Points on a hilly landscape, in no order, each with its height.
A climber steps from a point to the highest of its 2 nearest points, and stops where none of them is higher. Distance is the straight distance between rows; heights are no part of it.
(1706) height 3.41:  -4  33  -9  -7  -3  -2   7  13  -3   7  19  -3   3  -5   7  10  21  -6   7 -21  14  -7
(1007) height 2.52: -21  14   2 -10  -1  -8   8  17  -5  -3  -3   2   4 -11 -15  14   2   0  -5 -18  12   4
(142) height 1.12:   3  -9   5  -3 -12  10  15 -20   1   1  -5  -8   2  18  -3 -14 -15   7   4   6   1  15
(1692) height 2.66: -25  -2 -10  -4  -4  -4  25 -19 -18   6 -15  -5   8   0 -10  -8   1   2  -7 -23  13  15
(1169) height 3.16:  21 -22   4  16  -4  -7  -7  17   5   3  -6  -2 -17  -3  -9   0  -5  13 -10  18 -25   4
(888) height 3.74:  -2  16   1  -1   6   8 -14   7   1  -5  -3  -3 -11   2 -12   6  -4  13  -4   5  -8 -14
(1617) height 4.25:   9  17  12   3  -9   9 -13  -8  10 -16   8  -6   2  13   9   2   1  -1   1  -2  -3 -12
(2097) height 3.75:  13 -13   2  12 -10  -2  13 -27  -1   0   3  -8  -5  26  -8 -13 -16  11  -1   5  -8  -2
(1282) height 1.82: -23 -11  -8 -11   2  -4  15 -19  -7   8  -8  -1   6   8 -13  -9 -11   5   3  -2  16   5
(1748) height 2.71: -22  -2   0 -11   4  -5   3  13  -2   1 -10   8  -2 -12 -14  10   0  -1  -9  -9   3   5
(901) height 2.85: -10  13   0 -14  -4  -5  20 -24  -3  -1  -5 -20  22  -1  -4   7  -6   7 -17 -20  14   4
(1613) height 2.59:  11 -10   0  -5   9   9 -12  18   1   8  -3  -2  -2  -2   1   1   0 -15   9  21   2  -7
(798) height 4.78:  10   7  -1   5   6   7 -29  19   6   6   2   3 -19 -11   7   0   4   5   2  17  -7 -16
(1674) height 0.71:   8 -11   7  -1  -6  17  17   3  -2   5 -11 -12   1  13 -15  -6 -10   3   7  14  -1  10
(1862) height 4.22:   7   6   2   1   8   8 -18  13   2   3  -1  -3 -16  -2 -10   6  -3   7  -1  18  -6 -17
(1963) height 3.04:  17  -6   9  13  -5   7  -2   4   2 -11  -3  -6  -7  15 -13  -1  -8   3  -2  12 -14  -4
(682) height 1.88: -12   5  10  -7   1   9   8  -2  -1 -10  -8  -1  12  -2  -3   1   0 -11   6 -11  16  14
(2038) height 3.25: -12  12   3 -17  -6   5  13 -16   1  -2  -7 -16  14   6  -8   1 -13   6  -9  -9   7   2
(1493) height 3.97:  -4  13  -4   0  16  -1  -9  20  -3   0  -1   6   2 -20   3  15   8  -1  -1  -6  -7   2
(1379) height 4.57:  -1 -13  -3   2 -12   5  20 -30 -13   5  -6   6  -8  21   0 -17  -5   4  -4   0  -4   3
(1676) height 3.13:   7  24   3   9  -8   8  -2  -8   6  -7  17  -1   9   3  19   0  19  -8   7 -17   2  -6
(1096) height 2.27:   2  -3  12  17  -8  -3  -2  -5   4 -14  -1  -3  -4  12  -5 -10 -17   2   2  -3 -15  10
(39) height 2.55:  -1  13   3 -10  -4  15  -1  14   2   0  -7  -4   6   5  -3   2   2 -17  -2   1   9 -17
(1587) height 3.60:  -4  19   8 -10  -3   7   3  -9   5  -9  -2  -7  12   4  -1   6  -7   2  -2  -9   2   5
(2067) height 3.81:  16 -12   6   9  -2 -12 -26  17  14  -2  13   2 -18  -1   9  -3   6  -5   5  18  -6  -9
(790) height 3.22:  -7  29  -5  -4  -6   7 -10   7   4   4  13   5  -7  -1   8   4  26   3   2 -12   8 -19
(1838) height 1.18:   9   5   9   4  -2  17  -4  23   7   0   1   7   0   2  12 -10  -2 -13  13  11   1  -8
(306) height 1.73:   0  17  -3  -7  10 -15  20   0 -12  -9  15  -2   8  -3  -6  19  10   0   1 -16  25  11
(1533) height 2.80:  -9   6   3 -15   0   5   4 -11  -1  -7  -5 -10  16   7 -10   4  -2 -13  -4  -4  19  -7
(1776) height 3.01:  -7   6   5 -16 -11  11  10   6   4   3 -14 -11   4   8 -18   2 -12   2  -6   2   6  -6
(337) height 3.06:  -5  -1   5  -3   9   6  -8   4   1  -7  -4   5   4  -2  -4   4  -2 -10   6   3  -1   4
(1513) height 1.17:  26 -21   9   8   2  -6 -10  16   7   2  10  -6  -9   3 -10   6   2  -3   9  24  -6  -5
(54) height 2.43:   3  20   2  -7  -9  20  -2  19   7   4  -3  -1   2   4   4  -3  11 -10  -2  -1   5 -27
(1319) height 2.36: -22  12   3 -11  -8  -9  13   3  -3  -4  -5  -4   6  -4 -16  12  -3   5 -12 -21  11   2
(936) height 3.51:  -8  25  -1  -6   4  -2   0  11  -4  -2  12   5   5  -6   0  14  15  -4   3 -17  13  -5
(1211) height 3.17:  -2  31 -12   8  -9  14   7  15   5  13  15   9  -1  -9  14  -5  30   2   9 -18  -1  -9
(1125) height 3.19:  15 -26  -2   2   9  -1  -4  10   3   5  -9  -5  -3  -2  -8   5  -6  -2   0  22 -10   7
(559) height 1.34: -13 -28 -14  -6  11 -12   8 -20  -9  11  -9   8   0   2  -1  -8  -8   6   3   9   0   7
(1277) height 2.99:   4  23  -1  15 -11  16  -4   7   7  -2  11   7   3   0  20  -8  20  -9   9 -14  -5 -10
(472) height 3.27:  19 -20  -1 -11  -1  -4 -15  19  13   5 -12   5   1 -16   9   8  -1  -5  -5  27  -6   4
(2045) height 3.28:  -1 -19  -6  -3  17 -10 -11 -12  -1  -3   1   3   3   1  -5   7  -6  -4   3  10   0  -3
(6) height 0.46:  18 -21   7  10  -2  11  12  15  -2   8  -7  -6  -4   7 -16  -3  -5   6   7  20  -6  11
(369) height 2.84:   5  10   9   5   1  -4   9 -27  -2 -21  11   1  16   4   4   6   0   3  -1 -17   9  11
(1743) height 3.03:   0  -7   5  -8  -1   9   2 -12   0  -8  -7  -3   5  14 -15   1  -5 -10  -4   3   7  -3
(1634) height 1.85:   1  16   2 -12  -1 -14  27  -9  -8 -12  10 -11  16  -3  -3  16   8   2  -9 -24  30  13
(1512) height 4.54:  -4  14 -13   1   7  -2 -12   0   1   8  22  11  -4  -4  12   3  27  -8  11 -11   2 -10
(1459) height 2.45:   1   1  13  11 -10  -1   3 -19   5 -18   1   2   3  11  -1  -5 -11   4  -2  -8  -9  13
(738) height 3.39:  16 -28  -6   9  -4  -6  -1   7   0  14  -7   0 -16  -1  -5  -1  -4  13  -9  19 -25  11
(70) height 2.09:  -7  25   4  -7  -7   9  14  18  -1  -1  -2  -4  19  -8  10   4  13 -17   1 -22  18  -2
(898) height 5.64: -11   2  -3   0  -1   7   9 -10  -5   1 -10   1  -1   6 -10  -3 -12   9  -2  -5 -12   9
(1854) height 3.65: -11  26   5 -14  -3   1  -4  13   3  -3   4   1   1  -5  -3  12   5   3  -3 -12   9 -10
(1770) height 3.78:  -5  -7  -8 -14  13 -10 -16  12   1   3  -7   7   3 -20   1  16   5  -6  -8   4  -4  -1
(1756) height 2.46:  -3  15  -4  -7   6  -9  22 -28  -8 -10   3  -8  23  -2  -5   9  -2   7 -10 -20  16   0
(1510) height 1.55:   3  -1  10 -11  -6   7  11 -35   2  -7  -8 -16  21   6   2  -6  -7  -1 -11  -7   9   9
(604) height 2.13:  -6  -5  -9  -6 -15   8  24 -35 -20  13  -9  -4   1  19  15 -22  -3   1  -3  -6   9   5
(949) height 3.48:  27  -9  -4  -6  -3  -1 -20  27  15  12  -5   6  -4 -19  19   5   7  -6  -7  29  -3 -11
(1974) height 3.71:   8 -24  -4   9  -2   1  10 -10  -7   4  -5  -3  -9  17 -15  -5  -6   3  -2  13 -12   5
(877) height 2.60: -17   7  -4 -12   7 -14   8 -12  -6  -6   5   0   9  -1 -14  13  -1   2  -6 -12  17 -11
(1248) height 2.10:  -6  19   0  -4   0  15   3  31   0   3  -4  10   7 -11  11  -6   4 -13   4  -5   8 -15
(57) height 7.20:  -4 -12  -7   9   1  -7   5 -17  -5   7   2   2 -10  10   0 -15 -19  14   6   3 -15  10
(460) height 6.29:  -6 -23  -1   8   8 -15   2 -22   0  -7   4  11  -1   4  -2  -6 -14   4   5   4  -6   7
(1847) height 0.22:  18 -30   2  13  -9   1  14  10  -7  17   1  -5 -11   6 -12  -4  -3  10   6  16 -15  16
(105) height 2.49:   7   0  -1  16  -2  -1 -22  20   9   1   9  10  -8 -12  22  -8  11 -14   9   1 -14  -6
(2102) height 2.41: -16   8  -1 -10   2  -5   3  24  -5  -2  -3   3   6 -14  -5  13   8 -15  -2 -15  16  -5
(1410) height 3.20:   6 -32 -10   7  -4  -7   3  -2  -5  16  -7   2 -17   5   2  -8  -3   6  -5  15 -24  16
(1092) height 4.95:  10  23   7   3  -5  19 -14  20   6  -1   1  -1  -9   1   5  -5  -1   5   2   9  -2 -20
(1947) height 2.02:  -4  12   2   6  11  -8  -6  -5  -6 -16  11  11  -1  -4  -1  14   9   6   3 -12  -2   2
(592) height 4.46:   7   3   1   7   6  -3 -22  -2   5  -4  16  -4  -4   7   5  -3 -10  -8  17   7  -2  -9
(1304) height 1.71:  -2  26   6 -13  -4  -9  12  -9  -1 -13  12  -6  11   0   0  18  12  10 -12 -20  14  -2
(809) height 4.18:   9 -11   6  11   4  -9 -13  -3   6  -9  12  -4  -7  11  -5  -3 -15   0  10  11  -5  -4
(89) height 4.82:   1 -32  -9  13  -1  -4  11 -22 -12   7  -5   0 -10  13   2 -20  -7  -2   6   6  -4  15
(1566) height 1.60:  -3  12  -6   2  20 -15  12 -17 -12 -14  12   6  12  -4  -7  14   3   3   2 -13  13  -2
(1113) height 3.66:  -2   2   0   5  14  -3 -13  10  -1  -5  -6  10  -4 -16  -1  12   2   4  -6  -1 -18   4
(1662) height 1.99:  -4   9   7  -8   5  14   1  30   1   0 -13   6   6  -9   1  -5  -8  -7   3   4   8  -7
(777) height 4.06:  -3   4  -8  -9  11  -6 -20  17   5   6   1  15  -5 -20   9  13  18  -7  -7   3  -3  -9
(1527) height 4.94:  36 -22   6  13  -5 -19 -15  30  11   1   4 -10  -9 -13   5   1  -1   1  -4  25 -13   2
(593) height 1.92:   1  15   0  11   4  -7 -18   0   0 -13  19  10  -7  -3   9   8  17   3   6 -11  -4  -6
(1933) height 4.69:   8  11  -1   8   2   3 -24   2   7  -2  15  -3 -11   7   6  -3   3  -2  13   7  -2 -17
(893) height 3.87:  -8  23   2 -11   4   7 -12  22   4   4   2   7  -7  -9   1   5   4  -2   2  -2   5 -15
(409) height 4.31:  -7  10  -6  -5  13  -7 -15   7   0   3  12  11  -2 -10   5  12  16  -7   6  -5   3  -9
(2083) height 1.31:  28 -14  14  15  -3   0 -10  29   7   0   9  -4 -13  -1  -5  -2   1   1   7  22  -6  -8
(1267) height 2.68:  -5  12   5 -14  -7  11   5   5   3  -7 -10 -11  14   5  -6   4   3 -19  -6  -8  17 -11
(1871) height 1.32:   5   1  11  -8  -7   9   6 -21   7  -7  -4 -14  14  14  -1  -6 -16   1   0   4   5   9
(96) height 3.09:  10  17  10   4  -1  -1  -3 -22   1 -16  15  -4  16   6  13   1   1  -7   5 -13   6   3
(633) height 1.75:   7  -8   2  11   5 -20 -33   6   9 -10   9   5 -14  -9  11   5   3   6  -3   8 -15  -5
(1964) height 3.72:  10   3   5  -2   3  14  -3  18   3   5  -5  -5  -8   5 -16   4  -7   3   0  17  -3 -13
(1008) height 3.84:   0  19   8 -11   0  -1   5 -26   4 -13   4 -11  16   6   5   9   0  11 -17 -12   5  -8
(2072) height 2.18: -24   3  -1 -11 -13  -4  14   4  -2   2 -12 -13   7  -2 -16   5 -10  -2 -13 -19  13   1
(1056) height 3.44:  -3  22   5   2   2  10  -9   5   0 -14  -2   1  -3  -1  -4  10   2  10  -6  -8  -7 -10
(2088) height 3.02:  -6 -23 -10   5   2 -10   1 -10  -5   8  -5  12 -15   1   3  -3  -5   9  -7   7 -25  14
(1599) height 3.08:  -2  28   3  -9  -8   9 -11  -3   8  -4   8  -3   2   7  10   5  16   0  -4 -10   5 -20
(1506) height 2.12:  -1   0   4  12   9 -10 -13  -5  -1 -18  10   8  -2  -2   2   5   0  -2   4  -8  -9   6
(78) height 3.68:  16 -11   3   2   1  -8 -26  19  14   4   2   5 -12 -12  13   3   4  -6   1  22  -9  -7
(1960) height 1.78:  -4  31   3 -14  -8  -4   9   1   1  -5  12 -12  12  -2   5  15  14  -3 -10 -21  16  -8
(1505) height 2.61: -15  -3  -2 -18 -19   8  23 -16  -6  10 -14  -6  -1  17  -3 -12  -6   4 -10  -5   4   9
(787) height 4.12:   9 -15  -5   8 -12   4  17 -19 -10   9   0  -5 -11  25  -9 -11  -5   6  -2   7 -11   2
(1474) height 1.47: -10 -27  -4  -4   5  -3  10 -16  -5   8  -5   7  -6  13  -8  -9  -7   5   5  13   2   9
(1522) height 2.08: -20  -2  -8 -10   0  -8  25 -31 -11   3  -6   0  14   2  -5  -7  -9  11   0 -12  19   2
(400) height 4.16:  -3  26   1  -2   0  13 -14  20   7  10   6  11 -10 -11  12  -3  11   2   9   0   1 -16
(1224) height 3.24:   3  21   3   3   1   2  -4 -13  -2 -11  17   0  11   3  11   7  11  -8   9 -15   8  -3
(1284) height 3.00:  -3  22 -16  10   2   7  -5  18   5  18  16  13  -7 -16  14  -3  28   5  10 -13  -3  -7
(1173) height 1.63:  -9   9  -8  -3  19 -15  11  -1 -15  -9   8   2   8  -8  -9  18   9  -1  -1 -16  13   7
(52) height 3.80:   4   6  10  14  -1  -5 -24   6   8 -15  10  -1 -17   3   1  -1  -6  10   5   4 -10  -8
(289) height 1.19: -13 -16 -16   1   4  -5  18 -31 -15  12  -6   5  -2   8   3 -15 -10   8   4   2   2   2
(749) height 1.86:  -5  21   6 -14 -13  -5  15   3   1  -6   2 -18  19  -5   5  16  12 -13 -18 -27  20  -3
(609) height 2.39: -20   1  -6  -9   7 -16  21 -20 -12  -4   2  -1  15  -5 -13   5  -4   6  -3 -14  25   3
(1203) height 4.58:  -3   1   3  -4  -5  -1  20 -41   0  -4  -1  -2  11  11   2  -8 -12  15 -10  -5   2  -4
(250) height 3.46:   8  -3   5   9  -4  -3   3 -24   4  -9   8  -9   3  20  -6  -7 -22  10   2   5  -5  -2
(161) height 3.26:   9   0   7  14   0  -7  -8 -23   4 -19  10  -4   2  16  -2  -5 -15   5   1   0  -3 -13
(1066) height 3.50:   7 -11   2   1   8  -2 -20  15   9  -3  -4   9  -4  -9   6   7   4  -9   0  14 -11  -3
(1565) height 2.92: -17   3   1 -19 -18   3  21 -18   0   8 -12 -14   9   8  -4  -5  -8   7 -15 -11   7   7
(2058) height 3.07:   4  11   7   9  -3  11 -13   8   5  -8   6   8  -1   2  12  -1  10 -12   9  -5  -5  -8
(310) height 4.32:  11 -33  -9  17  -6 -12  12 -13 -12  13   5  -6 -14  15  -1 -16 -10   5   4  12 -12  10
(118) height 3.10:   5 -20  -3 -15   5  -2  -5  21  10   8 -20   5  -1 -18   0   6  -2   0  -9  24  -5   7
(1525) height 3.77:  24 -29  -4   4  -2  -3   4  18   2  19 -10  -3  -8 -11  -6   5  -5  13  -7  26 -19  13
(1159) height 3.79:  -7 -19   0  -4   4  10   5  13   1   6 -18   3  -2  -3  -6  -5  -6   0   1  13  -5  16
(268) height 1.87: -13   1   8 -11   1  10   3  22   2  -1 -14   5   5  -7  -5  -2  -8  -8   4   5  10   6
(2115) height 1.49:  10   0 -15  15  -1   8 -20  17  15  23   5  10 -11 -15  20 -14  20  -3   3   9 -14 -18
(627) height 1.81:  -8  -3   4  -8  -6   6  17 -35  -4  -4  -9  -9  15   7   2 -11  -8   4  -3 -11  13  16
(1736) height 3.30:   3  -3   5   6   6   5 -14   9   3  -8  -1   6  -4   0   0   3   2 -11   1   6  -9  -6
(27) height 3.76:   3 -10   1   6   6  -1 -11  10   3   1 -10   7 -11  -8  -7   4  -7   8  -8  11 -21   6
(1251) height 4.44:  33 -22   3   7   0  -5  -6  26   8   8  -4  -7  -7 -13  -3   8  -3   7  -4  28 -12   1
(342) height 4.73:  -1   9 -10  14   0   0 -21   1   6   5  20   7 -12  -1  15  -5  21  -5  12  -5  -6 -15
(1012) height 5.70:  14 -31  -1   1   0 -20 -13   0  11  -1   1   2  -9  -3   2   3  -8   5  -4  19 -15  13
(180) height 1.62: -18   1  -5 -15 -13  -8  32 -35  -8   8  -7 -12  18   0   6  -8  -4  11 -17 -21  19   5
(1031) height 2.78:  -2  14 -12  15   1  10  -7  23   9  18  10  18  -4 -19  24 -13  19  -1  10  -5 -10 -11
(8) height 1.65: -11 -12  -3 -11  -3   2  15 -18  -5   6  -8  -1  -2  15 -15  -9  -9   5   1   6   9   3
(53) height 2.14: -13   3  -2 -11 -11 -13  33 -28  -9   2  -6 -19  21  -4  -1   0  -3   8 -21 -28  26  11
(937) height 3.31:  -5  34  -9  -7 -12   5   5   8   4   9  17  -3   2  -2   9   5  30   0  -2 -22  11 -15
(2021) height 1.66:  21  -4   8   7   5   7 -13  35   8   6   0   8  -7 -14  12  -8  -6   1   5  23  -7  -7
(1657) height 1.76:   4   7  -6   8   6 -12 -31   9   9   3  18   9 -15 -18  21   4  18   2   5   1 -10  -7
(515) height 2.62:   2   5  10  15  -1  -7   2 -24   0 -23   9   4   8   7   0   0  -7   4   1 -15  -3   9
(571) height 4.50:   7  22  -1   9  -3  19 -16  21   6   8   6   6 -10  -7  17 -11   6   3  10   6  -5 -19
(1245) height 1.33: 18  3 17  6 -5 12 -6 20  8 -5  5 -2 -5  8  3 -4 -8 -5 11 14 -2 -5
(495) height 2.40: -18  -7 -13  -1  -3   0  22 -31 -20   6 -14   2   5   4   2 -17   0   2  -4 -17   9  15
(626) height 2.15:  -9   2   8  -8  -3   6  13 -21  -6 -10  -8  -5  19   1  -3  -1   0  -3   0 -16  19  20
(841) height 2.37:  12   5   4  20  -2   6 -18  28   8  -2   4   5  -8  -7  19 -12   0  -9   9   6 -13  -9
(87) height 2.47: -10  -9   1 -15   4   0   0  23   2  11 -18   5  -9  -9 -16   4  -7   3  -8  12   2  -3
(1149) height 1.69:   7   4  -7   0   6 -11 -32  13  12   6   9   8  -7 -23  22   8   9   1   1   9 -11  -1
(904) height 3.33:   8 -10   6   8  -2   6   3 -12  -1  -8  -5  -3  -2  18 -15  -1  -7  -2  -2   7  -6   0
(1526) height 1.50:  18  -2  12   8   0   8 -11  27   9   1   1   5 -12  -2   1  -3  -6   5   6  20  -4  -9
(911) height 0.92:   4 -18   2   2  -9  14  16 -11  -8   9  -9 -11  -2  18  -8 -14 -10   4   9  11   2  17
(1451) height 3.54:   0 -18  -8 -12  14 -11 -16  -2   6   4  -7   2  -1 -10  -2  11  -2  -1  -5  15  -6   3
(1262) height 3.05:  -8  -9  -7   0  16  -7  -2 -16  -6  -3  -4   3   2   3 -14   6  -7   0  -3   1  -2  -5
(1109) height 2.24:  -9   4   2 -11   9  -1  -8  20   3   6 -10   3  -7 -13 -13   8  -4   1  -6   9  -1  -8
(190) height 2.42:   1   3  -4  -8   6   9 -12  16   5   9   1   4  -2  -1   3  -1   8 -19  11  10   5 -16
(1596) height 1.72:   6   7  -4  -3   9   8 -13  32   6  15  -2  13  -3 -18  17  -7   5  -9   3  14  -1 -15
(1418) height 5.13:  11   5  -2  14  -2   5 -31  17  10   8  11   0 -23  -9  14  -8  11   2   7  12 -10 -19
(1750) height 3.92:  14 -30  -1  19  -2 -19   4  -5  -5   2   6 -11 -11  14 -11 -13 -13   2   3  11 -14  10
(1699) height 2.57: -11 -16  -6  -1  17 -11  -1  -9  -6  -3  -3   8   6 -11   0   5  -5   3   3  -4  -4  22
(1898) height 1.61:  -8  19   4 -10   0  -8  15 -12  -1 -11   6   3   9   0  -6  15   5  16  -9 -19   8   5
(497) height 6.47:  -3  -1  -3   7   0   0   1 -12   0   0   0  -1  -9  10  -7  -5 -19  17   2   4 -16   6
(1457) height 3.40:  -3  21  -3  -7   8  -2  -1  -7  -5  -8  12   1   8   0   0  14  12  -5   1 -15  12  -5
(1952) height 2.51:   0  12  -5   6   7   7  -1   6  -4  -1  11   8   9  -8  12   2  18 -22  16 -13   4   5
(616) height 2.95: -23  -6  -5 -12   9  -7   8  -3  -7   2  -9   3   3  -4 -16   6  -5   2  -5  -9   6   5
(1785) height 2.94: -29  -8 -11  -5  -5  -1  18  -4 -14  10 -18  -4   2  -1 -11  -7  -3   0  -6 -16   8  16
(566) height 4.15:   1   7   9  -6  -7   0   7 -34   7 -13   1  -3  13  13   1   0  -5  11 -13  -5   1  -4
(505) height 2.16:  -6 -13 -12  -5  -8   9  21 -12 -22  22 -10  -6 -13  20   4 -19  -5   3   6   7   2  11
(1884) height 3.82:  -8  14 -12  -6   5   0 -12  21   4  18   4  11  -7 -19   7   5  24 -10  -3  -4   3 -19
(932) height 1.98:   3 -25 -14   2  -5   4  16  -9 -23  25  -2  -4 -15  17   4 -14  -1   3  10  14  -4  12
(51) height 1.79:   2 -29  -9   3  -2   7  15  -3 -14  19 -15  -2 -12  10  -1 -13   1   0   4  12  -5  20
(448) height 1.97: -11  -4   1   3   1  -1  13 -25  -7  -9  -4   8   9   3  -6  -2  -4   2  -2 -15   0  14
(1054) height 4.17:   0  10   1   3  10   2 -13  -9   1  -9  10  -6   3   6  -1   1 -12   0  11   2  -3  -4
(1489) height 2.38:  -5 -19  -3   6  11 -14 -11  -6   0  -7  -2   7   0  -8   2   4  -7   3   0   1 -15  17
(545) height 2.25:   3 -15   5  14   7 -14 -17   2   5 -14   4   4  -3  -3   6   1  -8  -7   1   3 -15   9
(231) height 1.59:  10   4 -10   1   6   3 -23  24  11  19  -1   8  -7 -21  22  -5  10  -6   2  15 -10 -15
(1826) height 5.68:  -2 -21   2   8   0  -5   9 -30  -3  -8   1   7   2  13  -6 -13 -13   1   3   2   2   3
(1906) height 1.84:   0   5  -2   9  11  -9 -28   4   3  -7  14  10 -11 -10  12  10  11   4   3  -2  -7  -6
(407) height 5.25:  29 -28   4  13  -8 -26 -13  19  11  -2   4 -13 -12  -5  -2  -1  -4   2  -8  22 -17   8
(1841) height 2.50:   3  11  12  -7  -3   1  15 -25  -3 -15   2  -6  22  -1   6   6   2   1  -4 -18  15  20
(1492) height 5.50:  22 -27  -1   4  -7 -24 -22   7  15  -4   0  -3  -8  -8   6   5  -6   2  -9  20 -15   5
(1564) height 2.82: -11   8  -6  -8  14  -4  -6  -5  -4  -4   0   1   5   0 -14  11   0  -2  -2  -4   3 -11
(1666) height 2.21:  -5  26  -3  -2  -6  15   8  27   1   3   0   5  13  -9  15  -3  15 -11   0 -16   8 -12
(367) height 2.81: -10  -6   0  -3  17  -7  -5  -6  -6  -9   2   8   8  -9  -2   9   3  -8   6  -5   8  12
(1034) height 1.57:   6 -34  -9  -1   0   4  12   7  -7  21 -14  -5  -7   2  -8  -6   1   5   2  22  -6  18
(659) height 4.97:  -7  -9  -6   2  -8   9  12  -7  -8  10 -15   2  -8  11  -6  -8  -8   5   0   3 -13  12
(1916) height 3.64: -10  20  -6  -4   1  -1   0  29   0   8   5  12  -2 -15   3   6  22 -10  -2 -14   9 -15
(465) height 2.91:  17 -13   8  17  -3  -2  -5  12   3  -2   2  -5 -16   9 -13  -1  -8  12   0  14 -18  -1
(290) height 4.04:   6   9  14  10 -11   3 -13  -4  11 -19   6  -1  -8  15  -1  -1  -6   9   1   0  -7  -5
(332) height 2.63:   1   6  -8   7   5   2 -13  18   7   9   9  16  -3 -17  21  -1  20 -12  10  -4  -7   0
(212) height 2.77: -14   0   3 -14  -4   3   7  13   2   5 -14  -2  -5   3 -21   3 -10   1  -9   1   4  -6
(981) height 2.64:  -4   2   1   1  12  -2  -6   2  -4 -10   7   8   8  -6   9   6   9 -19  13 -10   7  11
(1997) height 2.00: -12  16  10 -13 -15   3  15  14   0  -7  -7 -10  17  -8   1   8   5 -14  -9 -22  24   2
(517) height 5.09:  -2 -10   0   2  -8   0  18 -38  -3  -4  -3   4   5  17   0 -14 -11   8  -2  -3   2   1
(154) height 2.19: -13 -14  -7   6   2   2  14 -27 -14   0 -10   5   3   5  -2 -11  -4   0   0 -12  -1  19
(957) height 0.01:  27 -29   4  15  -5  -9   4  14   0  14   7 -10  -9  -2 -15   3  -5  13   6  21 -14  10
(1392) height 4.51:  11  19  13   1  -9  17  -8   8   9 -11  -3  -6   2   8   7   1   0  -1  -1   2  -6 -13
(1192) height 2.01:  -8  19   3  -7   1  10   2   9  -3  -5  -2  -4  15  -6   4   4   5 -15  10 -11  12   3
(1789) height 3.57:  11 -32  -1  12   4  -8  -1  -3   0   0  -6  -4  -8   7  -8  -5 -12  -2   2  15 -13  10
(862) height 4.26:   1 -17   1   5   0   7   5  10  -1   3 -15   4  -9   2  -7  -6 -10   5   0  10 -17  13
(1463) height 1.77:  -8   3   2   1   7  -3  10 -15  -8 -13  -2   8   8   0 -11  11   5  -3  -6 -16   3   6
(2077) height 1.83:   6   3   3  -3  10  11  -9  32   3   8  -7  10   1 -16  10  -2  -6  -6   5  17   0  -7
(619) height 2.83:  15 -15   4   3   9  10  -3  10   0  -1  -5  -7   0   6 -10   1  -5 -15   8  19  -1  -1
(1415) height 4.89:   7   8  -5  18  -3  -3 -30   5   8   0  20  -2 -16   2  15  -9   9  -1  11   3  -7 -18
(519) height 3.89:  -4  13   2  -1   6   4  -2 -18  -2 -12   5  -6  11   8  -3   4 -12   3   3  -5   1   0
(2100) height 2.35: -13 -10  -8 -10 -14   9  23 -20 -17  16 -13  -5  -6  20   3 -20   0   0   0   0  11  10
(509) height 2.79: -13 -13 -11   1  18  -9   8 -25 -11  -2  -3   3  12  -1  -8  -1  -9   2   1  -4   4   0
(1407) height 2.11: -14   3  -1 -10  -2 -16  26 -16 -11  -7   2  -8  18  -3 -10   8   2   1  -7 -24  31  10
(389) height 3.94:  12 -12   8  13   0 -17 -21  13  12  -9  14  -4 -14   3   3  -7  -7  -7   6  14  -7  -4
(1573) height 2.33:  -2  28   2  -5 -15  20  -2  15  11   3   2   4   3   0  16  -7  16  -3  -1  -6   2 -22
(502) height 3.83:  -4   4   4  -7  -6  -5  28 -45  -3  -5   2   0  19  -1  10  -5  -7  17 -10 -15   8   8
(1139) height 1.89: -15  11   5 -10  -9  -1  18   1  -5  -6 -10 -16  18  -7  -6   7   2  -5 -10 -24  23  15
(650) height 3.29:   3   9   7  -6  -2  14   5   6   4  -4 -12  -7   0   9 -12   2 -12   4  -2   7  -4  -6
(1572) height 3.32: -20 -16  -6  -7   4   2   9   0  -7   8 -20   0  -1  -3 -13  -5  -4  -1  -1   0   2  15

Where does a climber stop that starts at each point below?
(268) => (1415)
(190) => (89)
(1657) => (367)
(118) => (1415)
(1149) => (367)
(2058) => (1415)
